A landscape with many valleys, sampled at points; each row gives a point and its height.
A ball rolls from a point to the lowest of its 2 nearest points, and stops where none of them is lower. Distance is the straight distance between rows; heights are no part of it.
J_138 height 2.73: [127 123 147 140 126 120  72 107 108 126 140 125 142 116 148  96  95 105
  67 157 132 158 129 105 107 101 161 155 108 107 132 113 122 137 165 148
 122 128  79 126 133 130 126 127 134 110 105]
J_350 height 5.28: [130 137 121  86 160 158 142 129 163 132 122  98 107 180 158  86 146 123
 170 132 137 139 143 136 128 148 142 167 160 129 128 152 130 104 121 140
  72 102 143 117 101 139 136 190 152 134 112]
J_538 height 3.61: [ 66  88  99 153 105 125 153 124 118 142 138  84 116  87 178  96 110 117
 150 193 150 166 129 142 121 169 118 153 144 154 164 146  85 126  94 141
 156 129 112  85 100 163  81 164 141  96 161]
J_876 height 0.57: [127  84 158  59 179 133 120 147 160 148 147 155 166 128 124 129 113 169
 124 137  94 172 122  55 153 101 156 152 102 139 129 127  91 129 118 128
  99 157 152 127 163  95 162 178 138 140 121]
J_295 height 4.67: [125 124 123 188 102  83 143 117  77 150 115 126 162  87  93 116 101 146
  91 102 131 156  95 132 108 116 123 118 110 155 137  95 159 144 114 124
 151 151 100 146 119 165 113  52 127 129 167]
J_666 height 2.29: [135 150 125 123 128 109 103 106 148 160  69 121 109 110 117  71 144 132
 131  85 130  97  83 138  65 134 144  97 144 102 105 113 138 124 121 131
 121  79 161 110 134 162 148  56 135 121 125]
J_894 height 3.09: [129 110  93 203  99  65 181 138  51 128 110 133 175 101  90 136 114 151
 123 164 135 111 127 153 132 151  59 143 109 143 158 150 124 117 126 104
 162 148 104 106 111  94  69 103 136  62 174]
J_151 height 6.11: [161 162 123 157 116 146 171 159 129  98 168 138  90 135 109 174 146  99
 139  95 144 112 120 177 138 109  88  85 135 147  93 117 163 172 100 114
 119 124 104 190 136 113 200 110  76 139  85]
J_152 height 5.68: [116  95 138 138 158  66 118 164 142 189 126 100 156 107 109 149 114 162
 137 175 133 168 149  67 148 140 153 135 147 129 124 132 125  86 148 134
 162 101 130 156  82 104  99 120 145 101 137]
J_173 height 6.64: [142 110 115 142 112 141 130 146 144  91 175 139  96 113 165 134 122 120
 189 153 141  80 151 135 123  80 141  61 146 152 145 153 138 129  74 121
 111 127 176 116 132 127 186 158  93 110  93]
J_263 height 5.13: [109 117 110 155  81 112 146 117  99 139 116  92 155  46 123 112 101 163
 103 140  94 111 121 130 123 127 133  91 115 148 114 119 120 126 107 141
 196 171 109 139 128 164  83  67 108 142 176]
J_500 height 0.62: [137 148  99 129 152  80 160 162 159 157  99  99  94 103 122  66 160 127
 204 130 139  69 104 145  93 151 124 105 164 138 139 172 130  96 129 103
 135  61 162 108  98 139 148 104 130  89 128]
J_450 height 1.51: [112 149 116 144 104  97 121 126 163 159  65 103  92  81 104 117 148 117
 176 144 144  45 134 151 103 218 137 100 140 121  92 179 127  89 192 123
 184  81 160 101  97  97  69  90 116  88 163]
J_804 height 2.00: [145 109 139 129 131 100 110 121 136 147  73 117 113 119 108  92 136 135
 162 135 143  81 143 149 110 182 134 148 159 125 116 158 119  80 187 117
 159  62 156 130 107  91  77  97 142  70 152]
J_96 height 5.73: [ 84 109  72 181  89 106 150 103 116 177  77 128 136  67  86 116 123 166
 139 141 138  92  99 161 115 181  85  96 122 126 133 155 101 108 124 100
 186 163 152 103 132  99  72  86 103  84 195]
J_731 height 3.34: [112 127 182 107 169 134  93 132 154 168  57 120 119 142 143  92 144 135
 116 105 157 130 118  93  83 209 189 167 140 115 106 123 112 106 179 167
 123  76 154  76 118 144 116 117 180 163 121]
J_98 height 3.07: [165 137 104 129 123 126  59 112 139 117 119  88  93  81 168 113  97  59
 140 130  85  32 143 154 116 113 175  79 133 108  83 135 126 156 161 136
 164  98 145 127 125 109 158 103  90 102 123]
J_43 height 4.21: [140 127 153  79 127 155 112 108 125  93 122 158 133 136 148 101 139 154
  80 106 124 124 120 131 108 103 129 159 121 105 146 123  83 131 115 130
  80 157 132 102 206 148 136 141 151 163 101]
J_203 height 1.46: [131 109 158 106 161 121 130 141 142 129 167 178 172 156 101 153 126 145
  93 133 112 172 109  68 160 110 139 155  89 116 128 113 131 138 146 113
  99 167 111 148 181  82 155 162 116 137  98]
J_540 height 5.47: [ 94  94  95 147  86 105 143 120 133 174  77 110 140  57 106 130 119 169
 155 114 122 119 108 132 111 160 108  96 130 131 130 115 104 124 101 124
 197 137 159 103 122 160  89  73 127 122 189]
J_36 height 3.98: [177 153 155 104 148 156  57 128 150 138  78 136 134 149 129 140 127  99
 115  96  93 101 137 129 146 136 167 105 139  91  37  91 155 141 177 148
 130  94 199 144 116 108 136 113 117 137 142]
J_766 height 1.40: [120  87 150  63 149 139 105 160 169 164 120 134 147  99 138 140 127 174
 175 107 102 177 144  51 153 108 142 133 126 144 123 107  87 127  93 151
 135 119 188  87 136 117 156 159 143 141 134]
J_210 height 2.23: [150  80 100 123 150 113 165 144 121 128 127 137 145 162 128  85 129 136
 151 127 123 169  98  98 103  97  97 189 149 137 140 138 122 159  88 140
  63 109 130 100 149 116 171 153 137  73 114]
J_55 height 4.24: [143 145 117 209 102 100 120 109  89 112 151 123 122 115 162 113 115  76
 107 169 160  92 148 182 120 136 139 104 137 129 157 139 132 128 134 115
 141 125  97 117 102 114 103 118 120  86 123]
J_921 height 3.55: [103 172 145  76 124 153 152 124 123 117 175 150 102 114  79 162 109 131
  76 148 124 162 122  82 147  93 113 121  88 116 141 164 141 145 106 112
  95 186  68 149 184 131 138 157 142 186  89]
J_996 height 1.94: [ 98 130 108 116  75 144 122 130 167 156  57 102  82  62 104 138 142 151
 179 109 119  43 132 155 115 209 116  69 132 117  91 151  96  96 150 140
 198 115 182  69 127 116  79  85 111 118 162]
J_177 height 4.94: [118  79  60 148  93 109 105 107 133 140 134 120 116 103 147 148 105  99
 189 146  60 102 120 142 125 106  84  92 163 123 106 144 109 154 135 139
 165 132 165  77 154 106 121 121  88  63 157]
J_426 height 3.90: [ 76 161 138  83 140 171 190  97 131 116 172 154 102 147  64 182 127 127
 114 147 161 177 119  76 144 140  77 113  68 126 163 176 162 148  85  82
 108 183  88 147 194 115 128 178 167 201 106]
J_566 height 3.51: [177 162 130 109 124 167  39 129 149 118 100 101  97  98 154 131 106  91
 112 105 101  72 148 146 130 134 182  75 118  88  57  95 136 147 150 156
 139 100 161 135 110 121 164 121 103 138 125]
J_988 height 6.18: [138 131 127 141 130  96 131 166 105 144 157 107 147 121 105 158 104 140
  92 147 124 155 142  85 165  87 162 120 116 152 103 128 158 109 142 137
 170 151  85 210  81 122 121 103 100 125 126]
J_415 height 5.79: [ 86  78 143 153 116 120 133 106 122 172  84 117 169 106 135 135 126 177
 128  90 145 158 101 128 106 157 141 117 124 146 159  73  99 122  82 126
 172 134 156 106 126 173 103 107 150 148 196]
J_965 height 6.82: [141 156 139 165 117 129 152 144 114 112 185 112 111 136 133 168 124  85
 112 149 163 133 144 167 168 125 146  89 144 134 126 137 188 124 134 108
 113 136  86 184  72 120 143 155 112 142 122]
J_46 height 6.55: [113 143 140 123 144 124  90 148 135 144 143 102 148 126 125 158  92 132
 106 135 106 162 139  81 157 113 167 110 103 152  82  94 134 118 139 153
 159 139  99 160  85 139 116 121 104 174 144]
J_471 height 2.04: [179  83 130 108 134  94 142 135 128 133 133 123 138  89 144 118 100 128
 143 149  82  91 130 116 145  82 137 117 166 131  93 161 126 123 148 129
 136 119 175 128 152  95 132 131 113  57 118]
J_62 height 7.05: [128  89 150 162 127  99 140 134  82 106 133 166 166 174 130 177 155 136
  92 135 129 143 135 143 137 100  65 175 126 124 150  90  97 172 108 138
 112 138  92  83 151 112 125 108 149 111 122]
J_665 height 1.50: [154 162 134  89 151 118 160 153 152 148  57 105 106 113 124  66 166 141
 162  83 140  60 102 138  84 154 147 110 175 111  90 158 137 103 141 142
 119  66 197 100  95 159 146  73 146 138 120]
J_33 height 3.78: [ 88 131 173  98 155 115  92 149 158 185  96 117 126  85 128 120 118 173
  93 131 140 142 116  65 109 164 187 134 115 113 122 115 104  97 154 160
 148 108 133 122 121 160 115 110 160 155 123]
J_285 height 6.03: [119 160 129 155 136 184  90 119 171 118 119 140 135 220 120 154 154 129
 124  81 145 161 108 145 115 169 136 116 101 129 104  75 153 133 104 107
 114 121 135 156  95 134 132 127 104 196 139]
J_166 height 3.80: [139 153 135  73 124 135 141 164 168 109 168 133 101  79 109 109 105 152
 134 121 112 141 123  96 120  78 132  97 119 152 122 147 134 125  97 128
  89 133 121 153 147 152 183 138 110 142  85]
J_293 height 4.18: [177 131 134 169 132  84 108 101 110 147 112 150 140 147 110  79 131 110
 120 121 168 114 120 138 104 118 159 150 146 107 145 133 167 108 170 107
 112  91 144 153 109  92 148  91 145  63 105]
J_428 height 4.42: [169 167 151  55 134 162  99 134 180 118 128 141 125  95 121  92 104 143
  85 107 121 112 121 116 124 109 189  74 103 110  82 132 136 116 120 124
  98 141 155 133 149 148 184 143 112 169  88]
J_183 height 6.52: [149 183 139 160 101 159 163 146 120  91 183 115 112 153 126 181 143  66
 108 104 179 139 137 179 163 141 110 107 120 148 104 130 196 176 138 111
 109 145  78 207 101 114 158 138  95 167 108]
J_955 height 5.32: [ 92  80 142 139 140 106 130 139 104 150 146 109 155 115 145 137 101 145
 115 169 130 153 154 109 156 135 145 165 131 154 157 125 102 100 163 152
 162 140  99 147 105 124  75 131 142 130 163]
J_219 height 1.43: [ 84 136 133 100 156 119 175 141  83 114 166 118 140 117 127 145 100 132
 102 142 104 155 157 114 157  91 100 197  99 147 179 135  95 145 172 168
 130 172  42 148 147 160  99 112 154 175 142]
J_292 height 4.44: [164 140 132  85 166 142  99 157 158 138 100 127 160 167 123 138 123  87
 164 122  75 124 115 101 165 113 143 102 155 112  17 109 163 161 192 157
 118  81 203 118 112 102 144 128 111 114 143]
J_391 height 5.19: [139 147 135 133 123 119 177 143 121 117 143 182 107 131  91 115 166 169
  91  89 158 141 102 128  98 100 101 126 129 119 163 129 135 126  59  99
  75 141 124 151 165 148 174 107 144 131  94]
J_73 height 3.62: [116 113 144 170 102  64 177 146  33 113 130 138 182  96 124 121 125 137
  72 180 135 109 134 164 145 130  92 161  89 141 171 160 136 137 121 138
 150 166  63  83 111 152  59  86 156 104 148]
J_537 height 0.82: [103 131 142 114 155  94 184 164  83 132 161 150 146 146  83 166 129 124
  92 167 155 177 133 109 144 108  85 206 106 111 178 155 144 141 149 135
  73 156  49 132 147 113 139 159 167 124  97]
J_646 height 2.44: [ 98 107 115 107 100 152 107 150 173 142 111  97 102  75 162 123 136 149
 190 116 134 135 157 111 117 144 141  86 144 150 134 120  99 120  76 161
 156 103 187  64  98 157 129 140 129 136 134]
J_215 height 5.69: [142 174 123 167 105 130 180 136 106 100 168 144  86 136 114 138 154 111
 113  92 170 122 109 180  99 114  85  98 134 141 143 138 150 144  70 112
  96 128  97 154 137 143 176  98 114 143 105]
J_161 height 5.42: [134  81 116 179 124 109 142 135 120 145 140 145 139 137 126 149 132 167
 129 136 150 161 122 115 127 130 121 108 152 131 161 109 123 105  64  98
 130 125 148 130 123 122 146 131 132  92 145]
J_345 height 4.26: [139 179 129  80 110 145 131 167 161 106 150 107  61  65 140 104 110 142
 148 122 112  95 150 156 123  96 136  79 130 133 127 143 128 100 118 134
 111 118 128 154 119 176 160 135 122 157 103]
J_716 height 5.99: [142 111 141 123 136  83  81 148 144 180 111 103 143  83 106 142 103 126
 126 163 113 125 142  70 133 139 163 125 140 113  82 144 132 111 188 145
 190 100 137 144  86  97  89  87 128  91 124]
J_664 height 2.96: [ 96 104 146 110 126 148 121 134 163 157  75  94  81 121 159  86 166 135
 147 136 151 100 127 109  82 217 160 149 159 122 125 135 100  99 136 168
 146  68 166  64  97 157 105 134 164 127 134]
J_23 height 1.47: [152  48 156  96 141 123 124 133 128 127 134 134 156 102 153 104 103 149
 116 163 110 121 115  87 144  95 157 147 154 124 112 141  98 120 126 144
 119 145 163 107 157  95 144 158 138  81 113]
J_867 height 2.41: [158 167 140 127 133  96 134 152 137 132 176 155 136 143  90 126 122 110
  66 125 146 167 107  83 138 104 145 142  95 101 115 149 180 137 145 109
  85 142  73 165 146  93 173 143 102 113  76]
J_824 height 3.49: [184 121 131 126 145  97 144 104 108 127  97 163 160 196  86 116 135 131
 157  91 125 129 122 137 132 109 118 170 169 105 105 133 164 143 174 113
 100  92 162 168 128  89 143 111 126  75 137]
J_677 height 7.21: [102 151 139  93 126 197  61 120 189 128 138 146 118 146 145 123  92 127
  93 134 130 175 126 106 125 143 168  65  87 114 113 111 127 114  90 141
 110 150 125 103 125 152 140 187 111 203 131]
J_416 height 2.75: [191 125 129 135 142 104 171 111  81  91 105 161 160 211 110 113 169 130
 135 106 135 117 135 158 124 109  83 214 161 118 138 132 146 148 160 122
  82 121 121 130 149  86 133 122 135  78  93]
J_372 height 3.67: [ 67 106  86 154  97 126 120 108 140 134 132  73 105  56 177 103  90  99
 124 185 137 117 129 132  97 164 141 110 135 143 129 136  94 131 108 159
 181 141 107  85 105 172  90 137 109 110 134]
J_977 height 4.77: [109 162 156 110 144 176 155  88  99 113 171 134 127 148 119 198 112 102
  87 143 117 139 158 131 187 146 132 128  87 141 150 122 147 122 150 122
 116 202  87 158 138 137  90 168 157 223 147]
J_849 height 4.65: [143 114 101 201 105  93  87 106  81 129 146 119 156 107 143 132  93  70
 110 171 127 126 144 125 129 105 120 133 129 125 123 134 138 149 166 133
 182 130  99 126 105 105  95  96 101  58 121]
J_855 height 6.39: [135 122 117 161 121 162 144 154 141  69 180 121  87 160 172 165 142 104
 200 137 127 104 148 174 141 101 107  74 165 173 117 134 137 146  96 112
 132 118 144 137 102 119 184 172  91 122 106]
J_869 height 4.75: [ 96 161 137 103 160 125 163 120 129 141 137 144  95 151  99 117 139 144
 110 151 170 161 115 127 131 134 118 161 125 108 191 150 130  91 143  92
  85 129 100 167 135 155 114 175 183 166 132]
J_301 height 3.48: [134 120 153 184  90 103 176 123  69 115 162 144 166 139 117 144 131 103
  81 140 165 157 119 152 149 151 109 127 114 160 133 110 198 155  88 150
  91 166  74 127 120 147 118 120 149 160 139]
J_660 height 6.09: [ 83  86 147 123 132 152  97 109 136 153  95 137 152 132 152 149 130 182
 124  69 118 174 106 103 101 128 140 136 112 134 163  57  63 138  82 145
 148 145 145  99 167 163 140 114 148 171 164]
J_632 height 3.25: [144 176 121 121 137 126  85 111 129 114 138 110 116 118 145  66  88  79
 104 132 140 150 139 124 118 100 151 170 114 125 121 135 140 152 191 152
  99 102  68 139 114 140 143 124 131 115  93]
J_832 height 2.65: [131 119  75 196 115  75 185 157  85 132 132 118 138  86 109 131 121 141
 151 182 111  89 138 146 134 133  49 118 125 142 156 186 109 114 121  92
 167 158 111 101 117  86 101 135 105  40 147]
J_423 height 2.55: [170 135 116 122 123  96 125 146 130 127 144  88 106  63 150 109  99 106
 145 161  68  61 153 132 139  83 152  90 142 139  94 172 133 124 162 125
 164 128 126 136 126 101 143 123  84  66 100]
J_238 height 2.76: [119 128 160 181 115 116 130 124  76 113 172 153 196 175 110 160 121  78
  58 157 176 188 117 117 173 128 114 162  92 141 132 112 184 164 142 146
 112 175  45 109 113 127 123 138 128 159 120]
J_911 height 5.01: [ 92 143 132  80 161 151 152 120 143 131 131 118  88 168 141 113 149 142
 148 143 142 136 155 141 139 156 127 182 155 126 178 149 106  85 148 121
  93 113 119 143 120 145 100 195 180 157 141]
J_554 height 3.46: [153 119 149 147 101 117 180 149  91  95 149 136 135 145 118 174 143 159
 130 105 135 129 147 173 163 128  77 122 153 164 134 103 113 123 117 112
 145 135 109 167 131 119 107 119 128 140 157]
J_520 height 3.08: [139 202 138  89 130 143 130 149 142 121 180 124  99 117  95 143 119 115
  69 131 123 145 136  95 155  87 149 117  99 103 118 164 170 125 143 111
 100 160  64 202 133 127 146 145 111 162  82]
J_669 height 5.00: [125  99  73 196  93 109 113 100 101 115 141 120 141 106 159 161 108  85
 141 171  86  99 130 154 127 109  85  91 141 128 111 121 114 169 121 123
 172 149 128  88 139 116  98 102  89  85 146]
J_38 height 4.09: [137 113 134 199 103 105 145 117  89 119 149 140 170 128 124 150 121 111
  94 128 144 148  97 147 128 126 123  85 120 157 109  86 174 169  84 129
 128 150 101 140 114 145 141  88 106 144 157]
J_915 height 5.04: [133 160 115 158 104 135 135 144 122 127  97  65 113 106 126 131 113 128
 186 106 123  90 157 204 139 161 109  80 132 157 102 122 142 102 166 123
 180  88 123 146  72 128  73  99 100 124 182]
J_655 height 3.99: [105 130 154 127  86  90 170 141  39 114 158 113 157  94 134 123 125 138
  65 195 114 100 152 137 176 101 122 138 101 150 157 185 135 126 118 150
 161 200  50 111 123 170  58 105 143 134 140]
J_67 height 4.22: [181 132 150  92 176 121 145 101 149 139  90 152 191 206  95 108 141 142
 121  97 142 147 110 114 129 130 154 184 118  99  94 117 154 134 174  86
  80 123 165 167 147  85 143 128 125 122  99]
J_974 height 4.91: [146 198 131  70 137 193 106 154 202 103 128 132  98 138 122 129 121 130
 129  98 110 126 146 139 125 136 151 106  83 119  94 124 148 111 100 116
  72 135 163 157 142 142 151 155 119 193  84]
J_905 height 2.88: [109 120 110 129 107 112  88  98 153 155  92 116  84  54 131  70 120 121
  98 142 133  96  89 123  63 155 160 116 124 106 115 122 113 121 137 142
 150  86 137  96 130 177 143  79 128 106 122]
J_896 height 4.41: [107 172 113 105 122 159 195 123 139 103 149 142  74 174 101 131 167 148
 145 124 168 151 116 139 130 137  88 149 147 123 177 174 154 115  78  91
  72 125 118 172 136 158 144 175 161 166 104]
J_265 height 4.71: [161 103  81 183 149  71 109  93 121 165 118 139 133 124 123  93 114  77
 137 149 129  85 101 127  91 117 149 104 144 101 122 148 161 121 141 114
 129  97 156 114 142  87 153  92 118  56 120]
J_838 height 2.48: [150 125 164 105 143 112 122 132 129 133  99 124 115 121 122 108 137 150
 131  99 117 101 154 152 122 141 133 159 147 123 121 116 101  92 189 122
 139  87 146 147 139 108  97 111 147 111 150]
J_860 height 7.85: [188 186 140 100 130 168  83 124 151  94 136 135 125 136 150 125 132  83
  88 104 110 113 156 137 155 118 162 145  96 104  92  99 145 158 184 119
  96 127 127 182 130 101 134 154 112 138 104]
J_226 height 6.86: [142 109 100 116 124 149 104 131 159 108 127 124  96  91 149 122 119 133
 209 121 113  49 138 153 104  94 158  55 147 137 114 134 128 127  93 124
 139 114 193 100 131 131 174 114  96 118 108]
J_235 height 7.60: [175 146 160 140 117 148  68 106 112  90 133 173 169 165 129 143 150  86
  81 123 117 134 127 106 158 101 145 152 110  91  89  75 139 177 198 109
 123 136 131 153 156  89 140 148 117 119 120]
J_171 height 4.72: [115  84  78 119 102 132  96 116 151 142  94  94  97 112 145 141 117 106
 200 114  64  85 129 150 116 144 102  94 166 106  80 138 114 134 156 170
 166  94 183  78 137 122 104 108 109  89 165]
J_147 height 1.98: [ 98  94 138  84 117 159 112 148 153 128 132 100 104  75 157 127 107 156
 156 120  97 157 164  94 136 106 128 134 128 150 126 101  79 116  97 169
 150 130 157  98 133 155 118 152 139 152 144]
J_225 height 1.36: [102 126  65 163 134  63 147 143 167 197  99 109 102  61 120  91 138 123
 172 164 147  91 103 119  88 172 125 106 145 130 142 163 120 104  96 107
 165  96 153  89  94 142 139 105 126  82 140]
J_909 height 5.52: [107 153 134 127 158 140 101 134 185 165 107 154 154 197  98 127 152 165
 124  80 156 190  79  96  97 166 144 104  97 125 142 112 140 118  80  99
 101 115 125 133 123 139 151 138 125 174 130]
J_858 height 3.23: [ 88  91 110 136 114 149 146 118 108 126 130 102 112 151 169 115 157 137
 168 146 144 176 135 133 126 143 107 157 159 149 192 130  93 127  47 136
 123 118 132  91 112 148 118 186 151 106 156]
J_7 height 6.53: [135 154 142 160 107  88 152 153  76 140 168 113 136 105 113 139 120 115
  72 160 157 144 133 116 153 101 160 104 122 128 144 161 175  94 122 114
 148 163  67 179  87 133 117 115 126 116 122]
J_198 height 1.52: [105 188 138  92 157 108 174 124  91 118 157 142 123 128  90 143 134 115
  92 155 138 144 140 118 151 103  91 219  82 107 195 169 142 147 198 120
  96 156  45 150 162 141 106 135 180 169  99]
J_671 height 3.16: [149 126 142 128 124 154 159 137 123  69 163 160 133 188 115 195 174 124
 118 110 128 133 137 135 166 129  76 147 124 134 104  85 118 153 128 112
 122 146 121 170 164 109 135 144 118 159 107]
J_634 height 6.43: [113 152 130 126 125 180 130 136 161 121 132 131 107 165 128 157 138 145
 152 100 167 145 134 162 133 145 153  70 134 140 130 110 155 106  64 108
 108 129 155 158  81 146 134 147 123 191 141]
J_721 height 4.89: [160 142 140 100 158 150 115 108 191 133 115 168 175 214 102 106 148 149
 101  85 128 153  85 101 106 146 164 131  82 109 110 115 155 132 126  78
  87 132 141 144 163 102 154 135 108 154  99]
J_762 height 2.61: [145 145 128 118 142 161 172 106 123  67 164 151 145 229 114 196 192  99
 135 103 135 127 150 147 156 160  76 209  98 129 130  88 136 152 158 114
  95 147 110 156 170 107 106 137 130 158  83]
J_544 height 4.01: [111 140 136 120 103 138 226 148  95 105 154 135 106 145 100 158 151 146
 137 124 170 144 148 167 161 142  66 129 152 164 172 165 134 119  80 108
 107 150 101 163 127 150 132 165 154 161 146]
J_109 height 4.98: [117  97 121 178 109 104  97 108  86 143 114 114 175  90 128 126  94 118
 116 169 131 137 141 130 127 135 128 170 128 140 136 132 114 129 184 151
 207 132  86 126 113 103  59  82 128  90 150]
J_817 height 5.08: [144  86  87 187 135  83 133 122 113 156 135 146 129 118 125 129 139 127
 130 161 141 106 112 121 105 114 130  92 143 112 151 132 130 103  90  97
 138 116 164 115 125  95 144 122 125  50 131]
J_854 height 2.69: [151 155 137 165 118 151 133 103  89  75 147 149 165 185 129 157 146  85
 128  92 177 149 169 189 169 149 100 202 134 150 156  96 145 146 182 130
 127 128  89 149 117 127  81 116 143 166 144]
J_625 height 3.00: [129  77 119  90 151 154 116 116 148 142  92 135 156 177 132  97 155 158
 177  92 103 174  79  84 107 102 120 166 156 115 124 128 117 165  67 143
  99 104 177  84 141 113 161 135 131 109 133]
J_565 height 6.94: [112 152 135 125 121 186  69 154 162 107 155 132 127 141 148 161  94 117
 103 139 121 156 125 117 163 127 168  54  91 130  85  89 141 125 109 129
 131 152 118 145  94 135 150 170  88 189 139]
J_862 height 3.79: [154 163 112 143 128 158 109 105 118  97  99 109 100 175 147 103 154 105
 183  64 101  73 140 202 100 121 104 137 163 128 113 111 141 144 163 139
 127  85 126 147 110 120 113  97  95 116 136]
J_380 height 4.16: [ 78 144 172  74 172 142  97 120 149 173 109 139 115 107 130 146 116 169
  91 119 118 146 135  97 134 161 172 124  90 124 162 108  77  84 149 136
 134 157 143 143 141 162 125 146 165 200 141]
J_360 height 3.88: [111 165 150  93 115 158 120 106 116 100 161 158 102 125 130 128 124 136
  71 153 127 145 120 114 124  95 111 128 111  92 158 160 110 141  94 124
  67 170  89  95 187 157 124 167 164 172  90]
J_735 height 7.45: [ 94 106 143 102 117 163  77 114 158 143 148 155 118 120 161 113 115 156
 114 138 156 168 116  81 122 118 174  79 125 123 148 143 111 110  72 127
 108 137 162  96 136 143 145 191 130 149 115]
J_253 height 2.83: [ 90  76 109 125 116 155 106 117 156 144 112  98 105 111 166 101 161 136
 191 130 152 162 127 110 109 140 127 128 158 141 163 138  89 122  41 144
 142  98 177  60 102 149 147 156 129  97 139]
J_178 height 4.49: [ 92 156 159  76 170 164 127  93 113 141 157 141 106 114 124 176  94 136
  81 147 112 141 153 105 163 129 162 129  86 120 171 130 103  93 162 130
 131 197 101 164 142 149  99 165 163 206 141]
J_579 height 7.32: [157  94 161 158 125 120  95 106 100 105 124 184 177 172 138 158 146 131
  70 124 115 132 116 120 132  89 113 150 130 103 118  81 106 161 142 120
 120 143 131  99 170  99 127 120 129 109 115]
J_861 height 2.07: [106 118 161 172 134 118  90 111  81 121 148 155 195 152 139 147  95 109
  52 158 150 189 113 102 140 108 157 158  87 121 152 109 137 149 155 147
 136 169  53 115 134 133 118 126 133 149 114]
J_468 height 4.04: [137  69 139 111 120 166  91 100 123 115  84 150 137 178 144 136 159 147
 156  90  86  90 107 145 131 132 134 127 179  99  94 100 127 112 134 141
 144 102 209 109 134 106 109 118 118 114 148]
J_778 height 3.82: [148 179 111 173 120  97 107 102 106 105 151 107 102 118 169  60 118  46
 108 142 153  89 137 169  91 103 148 125 131 113 147 154 146 144 157 119
 106 102  90 117 127 127 158 122 121  83  96]
J_349 height 2.91: [130 112 132 135 108 118 135 126  98 118 111 120 118 110 124 118 122 160
 129 103 114 106 140 169 125 121  89 133 135 133 134 107  92 110 155 122
 162 111 121 134 157 118  78  93 125 113 166]
J_726 height 4.64: [141 120 151  86 137 125 139 121 144 134  95 166 129 111 116  84 147 192
 106  77 121 127  86 114  99 104 138 147 124 114 143 112 110 116 112 104
  95 125 163 131 186 157 169 101 148 141 113]
J_28 height 5.30: [122 190 126  31 176 167 138 145 193 129 124 123  99 127 102 122 113 135
 136 101  88 142 150  94 131 151 137 151  51 131 109 128 128 104 136 120
  72 141 158 138 175 148 133 149 149 204  97]
J_103 height 1.77: [143 110 114 133 135  83 194 175  94 122 157 136 114 129 116 122 127 138
 129 154 132 159 134 117 127 102  73 173 140 135 169 165 129 129 102 122
  79 119  91 122 135 118 163 157 156  75 100]
J_209 height 1.99: [159 157 129 142 136 122 153 103 107  84 141 164 157 208  99 158 170 109
 130 101 165 144 162 157 136 133  81 233 121 124 157 112 143 160 180 120
  90 128  87 148 154 107 114 125 149 124  89]
J_45 height 6.73: [112  70 129 125 160 136 133 122 108 112 129 131 158 176 146 152 157 145
 151 108 101 165 133 127 134 113  85 197 142 144 164  84  62 159 125 147
 127 125 124 110 164 108 124 142 153 126 158]
J_204 height 3.58: [138  75 140  78 156 183 117  98 151 101  94 158 170 203 146 120 159 151
 157  91  80 127 108 101 136 105 129 168 152 123 100  93 105 143 120 135
 109 135 212 115 158 100 144 157 126 138 139]
J_305 height 3.32: [162 161 124 156 100 151  83  96 107  87 112 128 124 171 139 113 146  89
 129  78 141 115 155 184 128 129 126 154 141 115 131  94 135 153 179 132
 147  99 116 157 104 110  91  96 121 130 132]
J_799 height 7.07: [119 117  73 139 117 126 114 132 169 157  88 111  91 105 122 135 140 128
 252 113 111  30 145 171 109 126 138  48 151 126 120 173 134 114  98 113
 177 112 200  86 124 125 140 105  87 129 128]
J_746 height 4.63: [129 175 133 132 111 144 111 148 132 114 130  90  78  92 154 106 122 114
 130 112 133  98 157 189 124 132 145  94 132 130 125 125 132 107 143 129
 142 106 113 159  89 153 122 124 119 147 137]
J_496 height 6.40: [ 91  95 145 129 158 152 131 101 119 132 126 145 171 164 148 169 131 151
 121  91 110 180 114 120 128 142 117 157  98 163 166  55  80 154 119 142
 128 173 121 123 154 138 130 132 151 185 171]
J_810 height 5.66: [ 95  79 149 147 149  98 155 138  84 137 155 136 169 137 134 166 120 155
 111 167 155 177 138 108 157 130 126 155 127 133 190 122 106 111 103 120
 126 157  98 139 115 120 121 169 159 124 148]
J_277 height 2.08: [103 103  71 156 114  82 172 156 122 162 129 117 127  47 123 102 118 156
 157 195 136 126 126 104 122 153  94 120 130 149 175 183 100  94  80  95
 171 143 140 121  95 128 124 143 119  54 154]
J_79 height 6.04: [145 136 108 144 141 162 122 146 163  86 165 126 108 177 153 143 126  90
 167 129  89 134 112 129 135  95 110 101 146 148  69 104 146 169 138 138
 106 113 129 129 119 114 192 170  89 106 105]
J_366 height 5.65: [150 132 110  92 165 163 142 139 176 113 126 106 125 194 154 103 137 109
 191 116  97 130 114 128 122 118 127 137 166 152  81 136 148 146 121 140
  81 106 169 116  99 120 167 173 105 117 105]
J_933 height 4.43: [123  89 104  85 117 158 105 107 141 139  62 102 110 157 145 131 156 123
 208  62  76  78 111 136 102 143 118 111 178  91  88 141 136 129 116 187
 143  87 216  70 116 138 121  82 118 119 138]
J_745 height 3.31: [ 82 143  95 134 107 117  96 121 156 144 117  85  88  38 147  89  92 120
 110 163 138  96 110 115  84 148 170  77 114 126 121 133 110 128 101 150
 188 123 119 100 109 190 137  94 103 125 122]

For each start below, name the point where the ball stops.
J_178 => J_876
J_655 => J_500
J_799 => J_537
J_177 => J_537
J_285 => J_209
J_292 => J_876
J_965 => J_921
J_669 => J_861
J_538 => J_876

Call two points neighbours if one is among the 2 nearest of the other. Go from one point of each pair to the other, from neighbour to neighbour, staying as low as possible. Name the highest point that can't be avoided.
J_876 and J_500 => J_372
J_988 and J_537 => J_7
J_450 and J_166 => J_746
J_861 and J_219 => J_669
J_450 and J_209 => J_554
